Each row is a point on a tangle of strands that fork and nearly touch. The rows are in no order.
Points whose rows are less than 107 apart are linked; no others are. Some points are linked to none.
q69: [ 18 -23  23 -20  -3   7 -39  17  13 -52  32  11  -3  -6 -37  13 -25   3
  44   1 -29  24  16  20 -19 -66  25  -7  32  11  20 -29 -20   6  12   2
 -18  20 -13 -18 -23   3  -3   7  -6  39]
q415: [ 17  17  36   4   8   9 -18 -17 -14 -42   6 -10  -4  -9   4  16   1   8
  12  17   3  -9 -26 -12  12   0  30  15  -9  20  -3 -28 -24  13 -13  13
 -39 -33  -2  28 -34  -1 -38 -11  29  23]
q933: [  8   2  -1   9  35   0  29 -25 -14  21 -14 -10 -16 -14  10  -8  16   0
 -27 -15   2  -8 -26  -8  19  34   7  17 -12  13  -4   4  -5   8  -9   4
 -19 -16  -6 -11  -4   7  12  -1  18  15]
q45: [ 27 -12  -1   8 -10   9  -3 -23 -21  15  16  10  18  17  14 -20   7  23
  18  -9 -23  12  14  -8  14 -16   2  11   7  24  14  -6  11  37  59   9
  10 -30  -9   7  21  12  40 -46  18 -20]
q552: [-12  18 -12   5  24 -26  -4 -26  -7   5 -29   0   5 -17  14  16  53 -21
 -18  -1  14 -31 -35  -3  -7  36 -17  18 -47 -22 -25  -6 -31 -10 -31   5
  -3  12  23   5 -10   4 -29  23 -24   6]
q935: [  4  -6 -31   8 -42  -8 -11  12   5  -5  19   5  16  17  -6   6  -4  21
  34   5 -24 -18  40   3 -45  -3   0   6  18  -6 -22  -3  21  28  16  13
  41 -20 -19  22   3  22  -5  -3 -18 -69]
q367: [ 31  -7 -36   3 -22  17  21 -15 -10   7  25   1  15   1  27 -13 -17  45
  15  -8 -15   1  24  -9  13   3  16  24  10  16  -4 -10  -6  34  38  22
  11 -50 -25   7   1  29  19 -36  17 -34]
q790: [  6  27 -13  18  17 -14  13 -24  -4   5   2  -9 -14   1  16 -17  44   2
  -7 -23  20 -34 -14   4 -21  25   5  46   2 -22 -45 -26 -39 -11 -34   6
   9 -22 -12  11 -20  36   4  13  -3 -26]
q849: [ 32  -4   3  -8   5  10 -10 -19   6 -35  13 -13 -11 -11  -2  22 -19  21
   8  20 -18  -9 -17  -4  -3  19  25  -4 -13  27   2   5   0  16 -10  17
 -45 -25 -12  13 -22   1 -32  -4  29   9]
q237: [ 20 -18   8  -4   6  15 -22  20 -11 -20  16   6  -5 -25 -16  -7 -16   1
  61 -43 -27  21  28  25 -19 -46  30  48  26  34 -18 -43 -31  10   4   7
 -20 -11 -14  -5 -43  27  18 -14   2  30]
q874: [ -4  10  46  29 -11  18 -25  -7  -7 -17   4   3  -8  19 -27 -11  12 -15
  42 -30 -25  10  23   3  -4 -38  20  41  12  16  -1 -31  -7  14  16  -5
 -17 -15   1  33 -29  37  21 -27  11  -3]
q398: [-26   4  24   8 -11 -10  -3  16 -10  -5  12  -2  -6   3 -16 -13  13  -9
  12 -27  14  -6  24   4 -16 -24   5   7  28  -4   0 -31  -4   5   4  -4
  23   3 -15  -2  -8   9  10   5 -21 -16]
q342: [-19  15  10 -21   8 -32  -4  10  25  -8   2  10   4  13  17   6  14  -6
   0  -3  16  13  10   4  15 -52   3 -25   1  -1  28 -15  -9 -26  30 -11
  43  21   7  -8   8  -6  10  20  -7  -3]
q508: [  9   9  24   9  44 -13 -26 -24 -17  -6  -6  24   8 -27 -10   8  42 -28
  -6 -25 -13  11 -27  12  -1 -18   5   3  11  12 -15 -30 -18   1 -18 -16
  -2   9  21   1  -6  -7   0  12   6  48]
q916: [ 15  -7  11 -26  17   7 -23   9   4 -46  37   6 -12 -29 -39  -7 -25  -3
  23  -8 -16  26  -6  33  -8 -47  29 -16  38  -9  11 -12 -28 -11 -18  -1
 -23  26 -15 -18 -18  -9  -7  16   2  52]
q615: [-17  38  25   0  14 -25 -33   0  16 -40  -8  16  11   0   6  11  25 -35
  -1   3   0  -6 -10  17  12 -22   4  -5  -2 -21   2 -43 -25 -23  -9 -11
  17   5  24  20 -13  12 -17  26  -5  11]
q23: [  7 -29  -7  -5  10   4   0  -2 -20 -12  28  -8  -9 -42 -34  -5 -14   0
  11 -20  -1  -6  -6  27 -22  15  22 -13  11   3 -10   2   2  13 -32   8
 -31  -5  -9 -24 -16 -16 -24   9   3  44]
q478: [ 20  -2 -14  -7  17   7  -1 -20  15 -16   4 -13 -24  -8 -15  17 -15 -10
 -16   6 -32 -11 -22  18  -9  39  11  -4 -12   3  -3  19  -7  11 -29   7
 -47 -11 -12   0 -13   8 -15  -1  22   4]
q135: [ -5  29 -18 -20 -21  20  30   7  22  24 -36 -22   2  28  43   3 -18  40
   0  18  27 -12   2 -47  11  23 -18  24  -9   1   9  10  -4  -6  -7  -3
  -1 -28 -11  25  -1  14   1 -16  18 -46]
q651: [-16  35  23 -22  14 -21  -6   7  37 -14 -36   9  14  16  40   7   5  -1
 -12  19  17  17 -23  -7  44 -25  -7  -4 -51 -14  24 -10 -18 -50   7 -15
  16   8  15   9  -2  -3  -7  37  13  17]
q934: [ 14   8  33  15  10 -18 -22 -31 -13 -20  -4  -9   8   6  14  19  39  12
  11   9  12 -12 -22 -28  -3   8  18  17 -29  34  -4 -22  -4   9   6   7
 -12 -26  20  38 -23 -11 -28  -9  25  -5]
q114: [ -2 -28  19  27 -11  -6 -13 -10 -17  16   0   8   9  -6 -20  25  26   0
  14  -9   1 -16   0 -11 -29   6  -4 -18 -18  29  -8   4  38  41 -10   2
 -11 -11  14  -8   1 -15 -17   1  -5   8]
q735: [  5  17 -38  -4   7   4  21   8 -10  -9  30 -19 -38 -20  -6 -30 -37   3
   5 -33  -1   2   4  50  -8  -6  31   9  44 -13  -2   0 -32 -19 -32   0
   8  13 -22  -2 -10  10   4  -4  -4  21]
q443: [  2 -18  20  17 -16   6 -17 -16   0  11 -11   4   3   3 -27  31  10  -7
  -3  15 -11 -11  -7 -15 -21  18 -12 -36 -33   4  16  30  46  29 -17  -5
 -37   5  18  -6  10 -16 -21  -9   1  14]
q669: [-17  -1  25  16  25 -20 -23   0 -26  -8  -1  10   8 -41 -19   5  44 -22
  13 -36   7  -4  -5  16 -31  -8   9  24  24   0 -40 -37 -12   5 -31   0
  11  -4  13  -4 -11   7   1  15 -14  13]
q650: [ 26  -8 -52 -12 -25  22  23   5  12  -4  13  -4  13  -7  14  -4 -44  10
 -23  28 -42   8   5  -4  15  37  -5   3   6  -4   5  24   4  22  20  21
  -5 -30 -28  -5  25  10  12 -43  27 -30]
q345: [-13   6  -1   9 -43  30  -2  17  11 -17   3 -14  -7  44 -13   2 -42  11
  25  19 -11 -10  31 -11  -5  -2  -5  -2  15   2  17  15  36  17  18   6
  -3 -16 -17  27  -3  16  -4 -29   3 -36]
q115: [ 26  -5   9  -7   3  -8 -18 -23  -6   8  12  10  19  22  16  -3  21  26
  20  -8  -2  24   9 -12  12 -48   4   1  11  31  25 -14  10  21  60  -7
  27 -11  14  10  15   3  37 -23  14  -4]
q227: [-20   7   0  -2 -12 -10  -4 -13 -10  32 -38  -1  20  62  27 -19  20   3
  -9  17  14   3   6 -27  16   4 -37  -8 -32 -12  -4  44  46 -28  42 -15
  27  12  26   5  38 -11  40  -8  -7 -16]
q369: [-15  22   3 -10  -9  -1  12  -2   3  -1 -21 -22   1   6  27   7   5  28
   0  18  38 -26  -6 -41  12  12   1  13 -19  15   2  -9   0  -1  -7  11
  -1 -21 -11  13  -9  -4 -24   1   4 -11]
q438: [  2 -31   8  13 -25  25  -4   6   6   8  -6  -3  -1   9 -24   7 -20  -6
 -13  31 -14  -7  -1 -20  -1  27 -25 -33 -15  -6  13  43  50  30  -3   2
 -40  -5  -1 -10  24 -19   0 -29   6   1]
q471: [ -2 -18  -6  13  -6  10  -7   8   6  -2  16  -4 -20   0 -25   0 -22 -18
   5  -9 -38  -7  17  18 -15  22  11   7   6   9  -9   5   4  24 -13  11
 -30 -12 -17  -1 -19  25  -6  -9  18 -17]
q709: [ 15   0  23  17   5   6 -20   7  -6  -6  12   5 -12  -5 -11 -18   6  -1
  42 -47 -24  12  33  14 -18 -39  21  62  31  21 -18 -44 -32  13   9   6
  -9 -22 -10  12 -39  38  27 -15  13 -11]
q620: [ -4  38 -14 -28 -18  12  16  25  38  -7 -21  -5  -3  21  27   8 -47  11
  -5  21  13   4   1 -12  13   0  -7 -15  13  -3  30   8 -14 -21  -5  -7
  15   7 -10   4   1  -4  -1  12  10 -23]
q665: [ -8  17  -3  -1 -15 -12 -17 -20  10  10 -19  -5  11  60  21 -17  19  -1
  -1  13 -12  -2  10 -10  -1  -1 -25  -8 -12  -8   3  31  32 -13  48 -11
  33   2  24  24  28   4  43 -18   5 -41]
q752: [-28  21  50  20  -4  28   1 -15 -24   3 -25  -3  -3  47  -2 -19  15  -5
   8  -1  13  12   1 -20  28 -15  -8  -1  -7  13  14  10  33  -6  27 -21
  -9  -3  13  24  16   6  25 -20   2  14]
q263: [-16  -1  34   6   3   5  12   4 -14  35 -34  27  15  30  16   6  23 -10
 -16  22  29  30 -11 -28  51 -33 -23 -31 -40   6  16  29  38 -32  16 -38
   4  37  32  -9  36 -24  16  29  -2  51]
q568: [ 23 -11  -6  -5  48 -22  -7 -25 -15  10   5   6 -11 -41 -12   7  30 -18
 -13 -32 -15  11 -26  32 -14   1  14  -1   9  19 -18  -3  -8  -5 -19  -8
   6  13  18 -15   8 -11  11  12   4  41]
q576: [  1  17  -2 -15  27  13  23   2  -2  -9  10  -5 -32 -15  -8 -24 -27 -11
 -11 -17  -1  13 -15  25  30 -13  18  -8  31 -11  14  -6 -37 -18 -13  -2
  -7  18 -22 -13  -4   1   5   2   2  37]
q166: [ 24 -24  -1 -24  16 -11  -9 -31  20   7  -5  22  12  -8   5  40   3   1
 -28  34  -3  24 -20 -11  15  -8 -21 -43 -35  11  27  28  22  -4  15 -10
  -1  26  26 -28  24 -41   0  12  19  34]
q780: [ 34   2 -72  -3 -25  25  33   7 -14   3  40  -1  -1 -13  29 -16 -46  41
  17 -15 -12   1  31  17 -13  12  23  26  30   1 -21  -9  -6  19  -1  31
  23 -33 -29  -1 -10  29  -5 -21   6 -24]
q394: [-18  19  -2 -14  17 -14  28   7  16  29 -32   0  -7  13  12 -23   6 -17
 -30  -2  18   0 -10  -7  33   7 -19   1  -7 -20   6   9 -25 -32   3  -8
  19  26 -10  -8  12  -4  23  30 -10 -14]
q855: [ 14 -45 -43  12  -8  -4  11  -1 -16  30  36   5   7 -17  -7  -3   6   7
  -6 -18 -18 -20  19  12 -28  41   3  21   0  -1 -45   8  18  32  -1  26
  -4 -38 -17 -17   2  26   1 -14   7 -28]
q820: [ 13  -9  23 -10  31 -27 -32  -9  17 -37  19  15  14 -22   4  38  25 -10
 -11  19   5  11 -35  16 -13 -18  11 -37 -28  -3   8  -7  -3 -23 -14  -1
  -3  20  26 -18  -5 -40 -41  28   8  54]
q685: [  5   1  21 -28  28   3 -10   2   4 -30  21  12 -12 -11 -20  -3  -6 -10
  -1   1   2  28 -17  14  31 -55  20 -27  28  -7  26 -18 -31 -20   2  -6
  -8  29 -13 -23  -3  -8  -2  13  -1  47]
q103: [-12  -9  39  -1  -1  17  -2   9 -10 -22  12  19   3 -21 -46   8   2 -10
 -13  14  19   7 -11   1  12 -13   8 -44   2 -22  24   3  -1   3 -24  -9
 -38  24  -1 -34   2 -30 -18  31 -11  44]
q301: [-16   8  11  -6   4 -25  -3 -12   1  37 -42  11  15  40  30   0  29   0
 -12  13  22  14  -4 -25  34 -12 -29 -10 -48   1  11  24  37 -29  32 -23
  24  24  33   0  31 -15  31  18   1  13]
q701: [ -4  -2  -9   4  13  -1   8  -9  16  28 -47 -10  -6  12   3  12   7 -14
 -34  18 -14 -11 -20 -26  11  44 -32  -3 -43  -7   4  37   8   1  -7  -3
 -31  15  11   0  17  -4   1  -3   0 -10]
q689: [-18  39 -16   3 -10  -6  18   9   8  -4  15 -14  -7   4  13  -8 -10   7
  11  -6  33 -19  13   4 -26   7  14  10  29 -10  -9 -28 -32  -9 -39   8
  37   5 -18   8 -25  13 -27  24 -21 -33]
q105: [-18 -25 -22  18  -7   2  13  19  -2  19  25 -15 -16  -4 -25   3  -7  -7
  -1 -13  -7 -22  16  11 -27  40  10   9   3  -5 -30   5   4  20 -30  17
 -23 -19 -18  -6 -24  31 -30  -6  -7 -28]
q280: [-32  25   2   4   9  -6  -5   5   7 -28 -14  15   3 -14 -25  -1   7 -53
 -18  -6   1 -10 -10  24  13  11   2 -14  10 -49   1 -13 -34 -14 -31 -17
   1  22   9   8  -9   7 -13  32 -20   7]
q421: [ 13   1  13 -23  29 -24 -15  -7  10   1  14  12  10   7  22   7  25   8
   7  -4   9  35  -5  -2  18 -65   8 -18   7  29  32 -28 -10 -14  48  -8
  32   8  13  -2  10  -9  15   2   6  21]
q662: [ -1   5  -8 -13   7  -9   3  -6 -17 -30  15 -25  -9 -37  -4  14  -5  11
  -1   1  23 -21 -23  13 -18  19  14  -2  -6  -4 -10  -8 -10 -10 -37  13
  -4  -2  -1  -6 -20 -22 -52  10  -8  36]
q140: [-22  -2  40   9  -5  10   5  19  -3  20 -42  31  25  17  -3  18  13 -19
 -28  36  17  16 -20 -24  46 -14 -21 -39 -53 -38  19  36  31 -40 -10 -37
 -21  45  40 -16  31 -29  -7  42 -12  46]
q979: [-12  24  55  21  -8   5 -31 -11 -14 -42   1   4   5  29  -3   4  23   1
  35  -6   2  10   2  -8   4 -50  21  17  -5  14  19 -30   6   1  21 -12
   0 -19  20  41 -22  13  -6 -17   6  13]
q54: [-19  31  61  33  -4  25 -21 -33 -36 -25 -17  11  13  45  -4  -2  31 -13
  26   1  19  18  -8 -16  26 -36   6   9 -15   7  19  -7  26  -9  24 -25
  -7  -9  37  39  -5  11   3 -17   6  36]
q174: [ 24   8  11  -3  36 -13  -2 -45 -10  15 -12  -6   2  -7  24   7  32  14
 -13  -5   8   5 -29 -16  13  18  12  20 -26  33   7  -9 -13   6   4  -3
  -9 -14  18  14  -8 -14   7  -3  31  16]
q532: [-19  21  14 -20 -24  17   3  36  38 -20   0   3  -2  29   7   1 -49   1
   3  29  14  18   7   1  21 -36  -6 -38  19 -15  45   5  -7 -24  16 -17
   8  21 -18  -3  10  -5   6   5  -3 -13]
q954: [  7  11  24 -20  18   7  -1 -12  17   1 -28  10 -10  14   6   2   0 -12
 -17  20  -4  29 -33 -16  48  -2  -5 -18 -16   3  30  17  -1 -13   8 -22
 -22  13   3   1  21 -12  20  15  23  27]
q484: [ 11 -18 -11  25 -10 -10   5 -21 -12  39   3   7  12  17   8 -17  35   1
 -19   1  -5 -17  11 -20  -6  28 -26  12 -14  -2 -16  15  29  28  24   5
  13 -16  -5  -8  24   6  37 -20   6 -34]
q744: [ 13  -1 -10  18 -25 -11 -10 -40 -12  15  -1  -2  17  42  13 -14  40  16
  10   5  -8 -21  18 -21 -24   8 -14  13 -12   2 -18  21  41  15  40  -1
  14 -25  11  24  18  16  32 -27   8 -52]
q419: [  5  38 -49   0 -15   4  27   2  10   7   9 -34  -9   6  37   9 -26  31
   3   8  32 -24   8  -7 -29  32   7  15  11  -8 -22  -3 -23  -9 -47  22
  21   0 -14  18 -26  11 -46   7 -11 -45]
q402: [ 15  -9 -43   8  -5  -1  18  12   8  33  40   6   2   0  13 -49 -18  -3
 -25 -11 -18  -5  21  23  -2  22 -14  16  39 -19 -21   4 -14   8  21  24
  35  -6 -33 -16  15  17  42 -25  -1 -50]
q211: [-20 -50  -5  18  -9   0  19  27 -24  34  39   7   1 -28 -37 -30 -12  -9
   1 -29  10   3  29  13 -10  17  -1   2  22  -4 -13  -5  10  29   4  10
  -3  -6 -21 -33  -4  -9   6  -5 -27  -6]
q519: [ 46  27 -53  -3  -2  19  23  -1  -9   0  36 -22 -37 -10  37 -18 -42  47
  26 -34  -4   0  15  35 -18   0  35  29  30  12 -19 -11 -23   0 -19  19
  15 -23 -11  14 -19  25  -4 -10  20  -9]
q865: [-17 -24  20  13 -15 -14 -26   8  -6   7  11  11   4  18 -29  -1  12 -26
   8  -4 -16   8  17  14 -20 -24 -13 -33   6  10   9  15  43  18  27 -11
  17  10  16  -4  25 -13  15  -6 -18  -1]
q655: [  2   4 -37   7 -48  22  14  12   8  -9  12  -3   3  26   6   8 -37  26
  26  16 -15 -15  39 -15 -21   4   7   2  16   4  -2   2  17  31   8  21
  22 -24 -19  26 -10  28 -18 -20  -2 -67]
q671: [-12  14 -28 -29 -13  12  24  28  43   6 -40 -17  -2   8  18  11 -46   6
 -19  33   9  -4 -10 -20   5  36 -23  -7   2 -27  19  35 -16 -27 -26 -12
 -10  18 -20   1   4  -5 -10   9   2 -31]
q327: [-25 -21  39   4 -12  28  15  23 -13   6  -9   7  -4  -4 -28  -4  -9  -5
 -16  19  29   8  -4 -24  34  -8  -9 -34   2 -11  34  12  16   3   4 -14
 -31  24 -16 -28  24 -30   3   8 -17  30]
q52: [ -3 -40   7  23  14  -1   1  18 -27  20  25  12 -12 -39 -47 -18  -3 -31
   0 -45 -13  10   9  40 -16  15  14  -3  18  -3 -17  -2  -1  13 -28  -3
 -30   0  -4 -30  -6  -5   2   4 -10  27]
q953: [  9 -36 -54   7 -13 -10  32  -7 -12  38  15  -2  28 -14   6 -13  12   7
 -33   9   0 -22  15 -13 -10  42 -22  12  -6 -27 -25  20  14  27   5  28
  25 -18 -17 -26  18   6  11 -27  -7 -34]
q663: [ 17 -13  26 -24  13  11  -7 -14  23   1 -19  27   1  13   2  22   9   2
 -21  47   4  41 -35 -18  41 -20 -15 -35 -32  -4  30  30  12 -22   2 -28
 -26  29   4 -23  31 -26  10  22  27  49]
q234: [ 10  31 -14  -2  21  16  38 -16  -3  11  -2 -19 -32  -6  30 -24  -7  20
 -17 -23  12  -5 -15   5  23  19  19  31  10   5  -3 -13 -34 -12 -18   6
  -7 -26 -17  -2 -16  22  11 -13  26   3]
q47: [ 12 -24 -54 -29  -4 -28   1 -19  17 -17   3 -15  19 -29   5  42   3  17
 -17  19  -8 -22   0   2 -38  26 -14 -15 -26  -1  -4  13   8   2   4  20
  28   9  24  -7   7 -22 -32   4 -20 -25]
q446: [  9  -1 -69 -25 -16  13  36  10  24   8  -9 -19   9 -11  21   4 -47  10
 -30  29 -11  -8   1  -4   0  49 -17  -3   8 -23   6  35  -8   2 -11  11
   7   3 -19  -7  11   2  -5 -24   4 -36]
q206: [-12   5  15  25  16 -11  -3 -18 -10   8 -32  22  11 -17 -12  20  44 -37
 -27  -1   1 -13 -28  -5   7  33 -13 -18 -39 -16  -5   3   0   1 -32 -18
 -17  23  37  -4   4  -6 -18  26 -21  27]
q926: [-15  15   2 -14   5  -9  14   3 -13 -12 -13 -25   1 -23  19  17   7  19
 -11  10  48 -26 -17 -23   7  17   6   3 -18  -3   0 -14 -13  -4 -28  14
   7  -3  -3  -4 -21 -24 -53  15  -6  25]
q638: [-22 -34   4  29 -31  23   8  25 -23  28  26   0  -5   9 -26 -27 -19  -4
   8  -8   0  -7  32  -7   5  11 -13   6  10   5  -8   9  37  42  22  18
  -4 -17 -25 -14   7  11   9 -33 -11 -15]
q267: [-23  -5  23  15 -25  48  11  35 -10  33 -19  -4 -13  28  13 -51 -25   6
 -15  20   8   8  -1 -22  46   3 -44   8  16   2   7  19  33 -11  39   0
  -5  -2 -10  14  40 -11  41 -54  -1 -28]
q972: [ 15  13 -15  11   4  -5  -5  -3   0 -11  22 -12 -16  -7   7  -1  -2  10
  21 -26 -18 -14  15  27 -41   6  30  35  24  18 -43 -24 -24  -2 -27  11
  -2 -22 -12  28 -37  36 -13   4  11 -32]
q569: [ 15  31   8  -7 -10  -6 -26  13  26 -53  17  -3  -8   8   4  20 -27   7
  24   7 -23   8  11  16 -30 -28  27  -4  18  22   4 -30 -23 -11  -7   6
  16   0   2  29 -32   8 -31  12   4 -16]
q13: [ -3 -29   8 -12 -15  -3 -29  32   6 -21  24   4   2  -7 -38  -1 -30 -13
  46 -19 -27  25  37  25 -24 -55   4  -6  38   9  10 -16  -4  11  24   0
   5  19 -12 -10 -15   0  13   4 -24   1]
q111: [ -7   4   4  -4  -9 -10 -22  24  10 -16  16   0  -4  -6 -17  -5 -12  -6
  37 -29 -21  11  39  30 -43 -36  16  16  45   5  -8 -30 -21  -3   0  -1
  28  11  -8   0 -12  19  17  12 -18 -28]
q697: [ 23 -34  -5   3  27 -23  -9 -14 -17  34  17  23   6 -28 -11  -1  26 -18
  -7 -22 -22  23   3  14 -11  -9 -11 -18  26  27 -10   2  12  21  17  -7
  16  12  13 -26  24 -15  34  -1  -5  20]
q219: [ 11 -35   2  15  -5 -24 -14 -11 -12  34  12  30  19  -6 -15   2  16 -14
 -12  -6 -14  18  13   5  -8 -14 -25 -36   6  16   6  16  35  24  30 -14
  29  21  23 -23  44 -27  29  -5 -15  10]
q929: [-29  20   1   3  13  -2   3   5  11  -9 -44  17  12  -8  -7   9  17 -43
 -31  18   6 -12 -25  -3  34  20 -14 -21 -32 -50  14   6 -21 -22 -20 -17
 -19  29  22   4   4   1 -15  43 -21  19]
q203: [ 10 -16 -55 -14 -24 -27  -3  -4   6 -10  19  -5  25 -18   0  23   1  21
   5  10 -20 -25  16   8 -44  22  -5  -3   1  -6 -21   4  10  14   4  21
  41 -10  -1   3   6   1 -21   2 -21 -50]
q584: [ 15 -18 -32 -35  15 -25  -3 -24  25   1 -19  -4  17 -12  14  39   2   1
 -26  31  -6  -4 -13  -5   0  14 -23 -22 -43   2  15  23   6  -7  14   1
  17  17  21 -14  15 -27 -11  10   6   5]
q392: [-22 -17  22  28 -24  34  16  38 -15  28  10  -5 -15  19  -9 -42 -28   1
   2   8  16   4  20 -15  32   1 -25   3  18   1  12  10  25  14  34   9
  -4   2 -22  -6  19  -5  25 -42 -17 -16]
q50: [-15   4   9   0 -29   1 -22  11  17 -27   8  -3  -1  33 -19  13 -11   0
  24  10 -13  -6  23   4 -19 -29   3 -25   7   7  26   5  28   6  24   1
  12   1   2  16   0   3  -5  -1  -5 -15]
q73: [-30 -21 -32 -33  -5 -16  17  24  31  24 -39  -1  29  -6  -7  16 -18 -11
 -39  27  21  -5   0 -18  14  27 -33 -30 -33 -43  30  45  -3 -36   4 -16
   5  46  15 -22  21 -34 -10  24 -22 -22]
q464: [ -5  35 -23  -3  28 -24  22 -27   5  14 -30 -17  -5   1  31  -9  39   4
 -23  -5  29 -36 -24 -13  -3  34 -11  37 -35 -26 -31  -4 -41 -24 -27   9
   7  10   2   8 -18  16  -7  25 -13 -12]
q144: [-33 -12   8  -9 -11 -12   8  28  16  19 -33   5  19  12 -11  17   0 -18
 -26  29  21   4  -1 -18  20   1 -21 -42 -35 -33  29  40  21 -31   4 -22
  -6  41  19 -15  25 -31  -1  23 -18   3]
q612: [ 28 -26 -12 -19  31 -11 -31  16 -22 -16  15  -7  -7 -58 -22  -1  -3   9
  45 -35 -21  13  -6  42 -45 -28  37  26  27  25 -42 -13  -9  -2 -20  12
 -11  -9  13  -3  -7  -7  -5   5   8  42]
q838: [ -7   1  35 -15   5  -7 -19   7  25 -42   5  16  10  -2  -5  32  13  -6
 -11  36  14   4 -19   4   3 -19   6 -38 -28 -19  28   2  12 -15 -11  -8
 -14  17   8 -17  -1 -27 -34  28   2  35]
q270: [-31 -10  38  14 -15  37  24  34 -12   8  -1  -8 -16   7 -19 -21 -27   2
   2   5  24  12   9 -18  37 -15 -13  -8  22  -4  27  -5   2   7  19  -2
 -21  15 -29 -19   9  -4  13 -15 -23  13]
q841: [-25  11  37   5 -22  44   9   5 -26  21 -31 -11  -4  55  16 -42 -13   6
   1  11  22  18  -6 -28  46  -2 -31   7   5  12   9  28  43 -25  43 -17
 -13  -7  11  23  31  -7  40 -40   0   0]
q310: [ -7  27  27   7   2  -9 -43   9  12 -59   5  16   2 -18 -17  14  -1 -29
  19 -10 -16   5   2  25 -13 -34  14  11  22 -12  -7 -44 -30  -9 -20  -4
   6   4  11  21 -26  15 -18  11  -4  12]
q842: [-20   0 -14   2  -1 -21  13  10   0  17  19  -9  -6  -9 -15 -25   9 -10
  -3 -26  16 -12  18  14 -29  11   6   7  35 -20 -15 -11 -17  -2 -14   0
  32  11 -22 -14 -10  12   9  18 -34 -31]
q628: [ -7  26   7  18  23 -11  -8  -9 -26 -12   2   2  -3 -28   4  -9  39 -11
   8 -30  15 -27 -14   8 -12   7  11  40  15 -12 -47 -42 -28  -2 -33   9
   5 -22   0  15 -26  13 -14   9  -2  10]
q920: [ 10 -11   5  27  22   5  22 -27  -8  52 -34   5  -4  -2   5   9  28  -8
 -40  -2   1  -8 -22 -24  16  49 -14   5 -39  16  -7  22  10  20 -15 -10
 -37   4  18 -12  12  -1  10  -5  10  15]
q42: [ 18 -22 -10   2 -16  26   4   9  12   6  -4   1   0  11   0 -13 -39  -3
 -18  35 -37  13  -5 -13  27  27 -24 -11   0   2  12  32  29  21  28   5
 -22 -20 -15   4  32  -5  24 -49  24 -21]
q931: [  2 -44 -11  14  -4 -16  -4  -5 -20  23  14   2  13 -32 -18  11  31   6
  16 -27  -2 -17  14   5 -45  15   0  10  -1  19 -35  -6  24  33 -11  15
   1 -28   3 -16  -4  -4  -6   5  -9 -11]
q547: [ 15  33 -26   4  15  10  28  -6 -12   0  24 -21 -39 -14  25 -33 -21  25
  12 -42   9  -6   0  33  -2  -5  32  33  33   1 -18 -13 -36 -13 -28  10
  12 -15 -16   5 -22  23   6  -5  15  14]
q426: [  6 -26 -16  -3  10  10  -5  20 -23  -6  24  -8 -17 -35 -17 -13 -16   2
  46 -43 -12   7  24  43 -31 -14  35  45  24  16 -41 -25 -15   6 -21   9
 -18 -20 -13 -13 -33  18  -6   2  -2  26]
q940: [ 19  54 -21 -10 -24  17  25   1  26  -2 -11 -21  -5  23  56  18 -33  43
   8  19  21  -6   8 -23 -13  21   3   8   2  15   5  -9 -28 -12 -20  11
  13 -18  -2  36 -23  11 -21  -1  15 -58]
q145: [  8   4  -6 -22  19 -52 -20   9  14 -42  20 -19   3 -24  25  26  12  10
   0   4  12  -9 -12  19 -34   0  12  -3  -5   2 -22 -21 -17 -40  -2  14
  41   8  26   4 -11 -36 -43  25 -14  15]
q595: [ -3  -5  13 -12  16  11  17   6  10  31 -65   8  -4   8   5   0  -4 -14
 -38  23  -9  12 -42 -29  48  26 -35  -3 -33 -12  12  33   0 -26 -10 -28
 -38  23   5  -5  26 -19  21  19   6  16]

Follow the links from the first point to the second, and from the first to the third. Name the last point that the two ways share.
q342 / q419 / q105: q547
q665 / q595 / q685: q933
q105 / q50 / q547: q933
q780 / q135 / q484: q547
q47 / q744 / q650: q855
q709 / q662 / q838: q392
q54 / q838 / q916: q392
q301 / q443 / q735: q855

A fork is a point with three links, a tip a point with one. Leave the first point through the second and follow the links. Name the first fork or tip that comes.
q612 / q426: q392
q342 / q421: q547
q865 / q50: q933
q532 / q620: q855
q655 / q345: q569
q855 / q953: q73
q547 / q519: q342
q267 / q841: q612
q114 / q443: q532

Name the points in between on the shortest way along the links from the first point to the second, in order.
q620 / q105: q671 q446 q650 q42 q438 q443 q114 q931 q855
q47 / q916: q584 q166 q663 q954 q595 q701 q920 q933 q234 q547 q735 q576 q685
q855 / q547: q105 q471 q478 q849 q415 q934 q174 q933 q234
q310 / q935: q615 q280 q929 q206 q552 q464 q790 q628 q669 q508 q568 q697 q219 q865 q50 q345 q655
